Each row is a point on a landscape with many peaks, with its height.
From any point a climber steps to the highest of the 2 points nearest to it. It stops when none of these is higher. Distance is the straight distance between rows; heights are no part of it.
q_312: [ 84 116 126 127 155 199 133 159 172 141 120  94 143 113 121 118 102 137
 143 174 101 164 100  73  59  92 131  99]  height 534
q_216: [185  59 178 155 143 107 130 152 128 152  87  90  71 114 125  90 110 117
  89  84 106 119 179 141 155 140 158 151]  height 339
q_925: [139 132 149 119 141 120 136 125 138 158 107 148 138 123  72 137 176 163
  93 113 164 143  73 169 183 108 112 150]  height 281
q_537: [114  82 162 113 187 160 133  87 153  50 154 145 123 103 119 129  89 118
 110 155 125  71 153 125 113 130 206 122]  height 252
q_824: [114  81 169 122 154 123  98  91 142  78 150 141 107  84 116 104  95  92
 131 160 120  50 127  94 114 131 213 132]  height 276
q_377: [ 97 156 122 136 179 165 149 105 119 106 126 147 117 128 169 166  96 141
 136 131 114 155 131 139 112 125 111  93]  height 270
q_100: [101 148  93 102  64 159 141 164 143  91 173 154 144 150 174 140 118 134
 169 150 114 125 200  98  40 105 100  94]  height 470
q_335: [133 124 127 167 156 108  98 108 122 169 121 116 114 121 118 120 124 117
 125 128 126 147  64 113 174 145 150 126]  height 271
q_465: [117 167 157 156 149 156 135 113  68 170 150  87 111 119 181 119 123 150
 151 116 135 145 106 141 132 147 125 108]  height 432
q_81: [104 120  98 139 162 135 142 117 151  88 118 145 142 161 199 194  73 161
 143 126  95 173 166 113 102 117 122  90]  height 306
q_80: [129 139 138 143 117 116 143 154  97 195 102 126 152 126 136 120 151 157
 150 116 131 171  75 154 126  96  80 138]  height 370
q_267: [106 143  83 122  76 146 156 141 128 101 173 162 157 130 161 126 150 110
 153 150 135 125 173 108  71 119  74 119]  height 527
q_107: [ 91 132 149 167 122 176 136 129  98  92 195  89 136 123 207 107 121 113
 159 140 136 123 163  96 111 130 138 108]  height 83
q_663: [129  96 184 129 159  89 176  94  70 147 110 126 165  95 158 113 120 163
 134 103  99 115  97 135 157 127 129 130]  height 762
q_842: [149 105 110 179 149  94 112 116 123 146 111 113 145 141 150 142 109 106
 128 128 105 158  88  91 171 146 157 131]  height 247
q_884: [141 161 184 111 125  97 105 108 104 169 116 113  98 114  87 119 140 171
 124  98 162  97  91 163 176 154 157 119]  height 338
q_647: [163  97 161 133 159  80 109  89 121 126 113 138  80 105 111 121 107 126
  91 101 125  95 112 152 184 168 171 117]  height 419
q_249: [126 187 104 141 119 120  74 113 116 150 134 163  98 133 100 144 138  83
 151 161 143 120 102 125 145 123 102 133]  height 680
q_36: [127 122  78  90 146 175 133 123 174  44 148 141 138 145 104 149 119  97
 109 164 133  98 187 119  89 130 174 140]  height 194
q_913: [114  98 120 102 111 145 184 138 139 109 107 147 181 104 129 108 132 119
 159 148  81 108 141 114  49  96 102 123]  height 565
q_759: [126 209 142 102 102 121 105 104  72 166 130 167 119 125 113 158 155 136
 177 131 145  91 115 162 105 140 100 126]  height 507
q_739: [133 129  97 127  94  83 106 107 134  75 158 140 146 148 116 123 156  87
 119 129 159  95 181 106 166 148 146 154]  height 546
q_596: [169 153 125 127 143  88 106 107  99 179  94 131  99 117 125 168 194 157
 109  88 148 131  84 182 147 181 141 153]  height 400
q_468: [129  85  70  64 145 142 145 101 136  88 121  82 191 132 185 154  77 145
  99 159  79 155 124  81  86 153 180 136]  height 628
q_936: [121 135  95 113 123 157 126 157 168 128 108 111 147 169  98 143  89 134
 138 164 111 160 135  91 109 102 141 120]  height 607
q_431: [104 177  95 131 101 134  85 128 144 147 149 155 123 126  74 144 146  93
 156 196 151 113  89  90 143 102  84 136]  height 776
q_518: [111 113 114 140  78  93  96 128 124 124 153 109 147 105 126  68 183  76
 131 134 144 100 131  89 121 144 129 152]  height 665
q_664: [115 128  86  88  96 138 106 150 159  97 137 115 130 165 198 178  67 167
 163 136 101 138 197 101  27  93 147 103]  height 379
q_475: [135 115 133 158 104  61  65 113 130 105 139 115  71 117 133 106 126  83
 101 107 148 103 152 114 184 173 163 138]  height 510
q_255: [162 142 126 114 110  75  79 127 106 158  86 133  59 108 131 138 212 133
  91  85 160 126 110 189 126 188 128 170]  height 354
q_167: [130 149  66 129 158 123 117 111 159  68 124 183 123 165 123 200 105  99
 131 148 122 133 154 135 136 127 126 116]  height 151
q_31: [ 91 152 132 169 125 178 135 142 124 103 190  81 137 157 178 119 108 134
 147 140 154 154 167 103 148 127 134 101]  height 105
q_745: [142 147 129 145 140 139 161 158 158 107 139 118 159 181 106 169 120 161
 111  98 164 166 129 146 217 115 120 120]  height 210
q_930: [165  86 152 153 120  99 120 157 166 129 109  98  95 135  84  98 150 135
  60  69 166 140 148 153 197 141 155 154]  height 460
q_413: [127 112  83 114  71  80 105 106 123  88 167 109 173 121 135  96 169  80
 121 138 146  98 166  80 142 163 151 161]  height 599
q_19: [122 128  78 106  84 156 130 152 131  85 151 113 145 168 200 155  92 137
 144 146 112 141 206 103  58 116 139 117]  height 418
q_339: [103 116 176 119 149 146 105  90 133  92 167 124  67  69 111  84 140  92
 110 135 138  63 122 107 114 156 180 108]  height 308
q_185: [113 124 105  80 106 128 159 133 150 125 122  86 213 171 150 153  80 200
 139 129  92 180 139  77 127 113 130  90]  height 741
q_248: [155 145 150 129 156 131 147 144 148 146 113 142 138 147  88 174 138 177
  97  86 157 162  74 175 213 113 121 129]  height 248
q_836: [131 103  73  65  88 118 163 120 113 121 133  76 212 147 185 133  84 171
 120 136  80 170 132  80 106 142 144 118]  height 679
q_918: [108  89  66  78 147 162 140 112 150  86 136  98 176 109 184 146 105 130
 119 171  93 146 127  80  38 142 173 133]  height 593
q_303: [164 117 145 147 134  55  79 101 126 100 128 146  86 135 112 139  99 102
 118 107 127  95 128 140 209 166 180 119]  height 456
q_999: [111 139  98 117  88 105 166 163 142 169 108 188 170 151 139 158 135 177
 151 120 109 176 133 141  92  89  31 108]  height 412
q_13: [ 92 144 164 159 167 152 128 101  92 143 156  98 135 110 181 119  90 147
 155 139 117 143  97 109 145 141 147 102]  height 468
q_351: [122 146 113 153 133 135 141 149 160 121 145  90 183 180 119 160 107 163
 123 126 146 173 103  90 217 134 135 116]  height 182
q_178: [116 126 147 148  84  92  83 137 128 125 149  97  96 113 119  76 171 101
 101 103 172 117 145 119 168 145 137 150]  height 583
q_991: [126 128 108 162 117 138 135 148  94 174 145 125 122 114 182  98 174 109
 141 124 130 158 108 151  81 139  67 144]  height 486
q_650: [100 128 135 101 183 190 155 117 171  40 147 149 124 127 108 158  90 124
 122 154 133 102 169 141 104 109 165 110]  height 223
q_613: [135 113 133 112  89 129 126 169 121 157 128 155 128 107 113  83 227 120
 119 107 150 125 109 199  86 112  54 173]  height 672
q_103: [ 86 170 142 113 159 142 135  92 131 144 152 142 149 102  72 149 139 160
 132 160 158 127  51 116 176 129 105 116]  height 613
q_784: [140  63 153 130 176 119 193 105 138 126 112 123 153  94 112 104 159 160
  67  86 130 130 123 151 152 138 141 141]  height 660
q_285: [153 166 161 143 128 112 113 119  66 183  93 136 105 141 142 144  99 130
 168 112 106 123 102 151 137 115 123 127]  height 369
q_611: [120 198 121 138  95 126 116 166 132 166 123 158 121 179 117 179 102 156
 164 139 142 165 113 131 158  92  55 107]  height 286
q_269: [123  97 160 114 113 135 143 128 103  78 124 143 150 109 184 136  84 113
 180 147  90  79 177 108  64  89 151 132]  height 42
q_322: [153 163 150 151 113  94  94 134  89 147  99 156 113 165 120 148  81 108
 176 124 111 115 121 140 166  99 133 122]  height 331
q_782: [159 138  86 140 105  79  75 128 153  88 129 161  97 165  76 136 135  60
 120 133 140  98 164 132 169 141 155 156]  height 481
q_166: [126  81 168 127 158 114 206 109  92 139 114 118 172  88 157 103 150 162
 121  91 113 125 120 164 133 121 107 136]  height 716
q_687: [151 125 128 160 195 171 123 136 123 149  93 130  65 136 134 142  90 108
 122 133 101 146 122 160 104 121 144 123]  height 224
q_127: [182  80 174 146 110  76 103 155 142 139  82 103  38 111 109  95 119 123
  66  60 140 124 157 168 175 163 146 152]  height 393
q_788: [140 111 144 141 109 153 163 167 111 140 112 140 131 142 122  88 145 110
 131 110 116 121 167 153  83 100  88 152]  height 670
q_106: [115 177 163 107 165 182 125 104 110 160 155 116  86  94  90 113 149 141
 139 143 142  94  88 141 108 154 138 110]  height 389
q_892: [114  90 166 132 109  67 138 101  94 143 126 123 189  92 143  85 138 128
 153 122 115 103 102 104 155 124 134 141]  height 706
q_857: [163  61 122 140 107  95 135 154 165 136 112  66 148 129 105  86 175 136
  60  84 153 158 140 116 177 146 161 172]  height 517
q_691: [124 160 181 108 148 151  86  93 107 131 150 124  55  87 106 107 122 113
 142 143 133  60 111 137 109 160 179 101]  height 344
q_742: [129 122 113 132 142 159 166 127  98 154 149 137 122  79 183  96 191 104
 143 118 105 139 104 166  49 153  64 129]  height 540
q_805: [121  99  81  97 119 135 160 122 138 104 112 131 185 117 141 129 125 118
 135 160  93 128 143  91  61 124 133 126]  height 547
q_797: [124 115 115 108 148 185 135 146 184 124 108 104 141 135  47 121  97 126
 119 174 119 128 120  91 111  97 169 133]  height 548
q_822: [123  79 164 132  94  67 115 119 121 145 121  87 171  99 107  60 137 122
 131 125 123 102 108  79 161 132 167 147]  height 659
q_426: [140 168 135 113 133 108 124  92  77 154 126 150 109 109 137 145 174 134
 135 107 146 106 112 167 122 159 115 139]  height 451
q_121: [129 195 122 127  90 127  94 137  88 151 137 178  89 156 124 147 139 101
 168 142 144 105 138 155 116 113  82 135]  height 585
q_344: [133 149 172 138 147 117 113 112 115 166 116 122 116 129  78 121 104 144
 135 121 134 119  80 139 188 114 150 117]  height 302
q_708: [130 174 113 115  93 109 138 154 117 172 106 195 154 154 117 182 146 164
 149 127 142 157  91 157 135  88  43 130]  height 349
q_319: [145 143 140 155 115 130 146 147  65 193 101 138 114 139 174 123 126 135
 164 109 108 145 119 162  88 112  73 132]  height 423
q_825: [153  62 109 125 163 138 171 105 166 105 111 117 154 113  87 107 137 121
  65 114 124 125 143 117 138 153 175 149]  height 610
q_929: [151 175  97 158 130 135 106 157 132 174 100 164  98 177 124 178 117 114
 145 125 124 174  95 147 141 117  83 122]  height 228
q_400: [165  76  83 127 123 125 142 138 159 131 112  70 149 141  99  94 156 112
  66 109 136 151 145 107 141 155 165 171]  height 560
q_407: [140 137  55  98 159 143 119 129 185  44 120 161 133 172 102 200  90 103
 116 166 121 134 174 137 117 134 160 124]  height 166
q_423: [178 106 184 128 103  75  90 139 139 148  87 101  30  98  87 104 103 148
  69  73 159 109 123 178 173 184 163 119]  height 336
q_948: [104 140 104 130  81 138 122 135 124 114 177 131 159 121 125 100 167  90
 151 161 147 114 136  90 106 121 102 130]  height 594
q_69: [140 108 144 133 115 160 142 188 128 171 112 132 108 134 100  76 188 117
 104  92 142 138 137 179  89 105  69 171]  height 760
q_241: [149 158  70 149 129 109 108 144 157 114 106 168 130 184 119 191 103  97
 140 143 120 153 124 117 156 122 113 123]  height 181
q_251: [ 95 157 137 116 135 131 101  97 144 138 144 155 134 101  51 122 135 113
 136 180 151  93  70  97 164 113 129 127]  height 676
q_418: [156 148 125 128 116  89  81 123 135 101 118 174  68 141  77 118 148  73
 103 108 147  85 167 166 153 139 127 156]  height 424
q_147: [174  68 135 159 142 117 126 141 127 130  95 122  83 122 134 107 125  86
 104 107 100 115 181 132 124 137 149 160]  height 303
q_48: [102 155 150 144 157 181 136 135 129 172 145  96 106 114 102 101 144 141
 122 143 147 148  90 130 137 116 114 120]  height 440
q_177: [125 119 116 135 114 127 144 163 144 172 113 130 175 133  93 134 179 158
 113 135 153 176  65 132 162  91  80 147]  height 323
q_820: [ 92 123 144 138 161 169 153 132 135 160 117 114 149  98 119 102 113 132
 138 157 106 151  81 100  97 101 118 105]  height 489
q_763: [116 155 144 129 187 177 135 121 123 128  99 149  82 127 152 168  77 140
 146 136  97 135 131 158  80 106 126  90]  height 240
q_604: [114 137  90  77 105 162 126 160 177 143 117  76 167 172 117 151  74 188
 133 155 100 182 132  73 106  98 127  95]  height 673
q_695: [ 98 145 162 163 129 158 138 130 111 119 189  73 122 135 156  93 145 143
 117 115 172 135 149 131 177 132 130 120]  height 133
q_158: [103 133  98 106 130 132 124 133 171 107 125 136 145 168 190 193  79 184
 162 129  86 168 188  99  70  90 118  73]  height 337
q_361: [111 119 147 150 134 145 151 132 136 115 162  72 174 154 124 108 118 160
 120 128 150 153 129  96 197 129 155 125]  height 160
q_709: [ 70 178 115 117 163 142 122  87 143 105 153 160 157 127 112 181 100 152
 145 170 136 140  87  98 166 133 102  94]  height 553
q_33: [114 137  81 120  93 118 175 139 134 126 136 177 179 122 147 136 155 140
 146 140 130 149 139 131  85 110  53 119]  height 469
q_688: [128 107 145 109 104 154 184 157 116 115 116 160 147 122 140 100 134 112
 157 122  90 105 173 143  54  88  84 129]  height 611
q_972: [111 111 150 138  93 134 141 129  89  80 170 114 155 113 205 107 115 104
 177 143 110  86 174  91  84 118 143 123]  height 61
q_32: [170  88 137 156 182 158 114 142 133 130 102 127  35 124 130 108 114  74
 100 118 104 113 168 163  88 138 152 147]  height 264
q_633: [ 74 174 158 130 161 154 117  88 110 115 166 133 137 120 140 143  86 148
 159 168 128 120  93 111 151 129 140  94]  height 506
q_148: [153 130 135 127 101  86 110 136 113 132 108 152  89 123 107 122 181 116
  97  82 159 114 141 177 155 132 109 168]  height 363
q_491: [156 124 184 106 126  81 108 100 118 137 107 119  67  96  94 113 129 160
  83  83 161  91 115 170 174 183 165 115]  height 380
q_547: [142  89 126 123 115 119 161 141 121 145 124 145 143  78 142  69 208  99
 133 107 118 114 104 178  72 127  60 160]  height 604

For each start below, name the point where the climber stops.
q_148: q_518
q_255: q_431
q_407: q_185
q_167: q_267
q_763: q_267
q_857: q_663
q_691: q_185
q_465: q_431
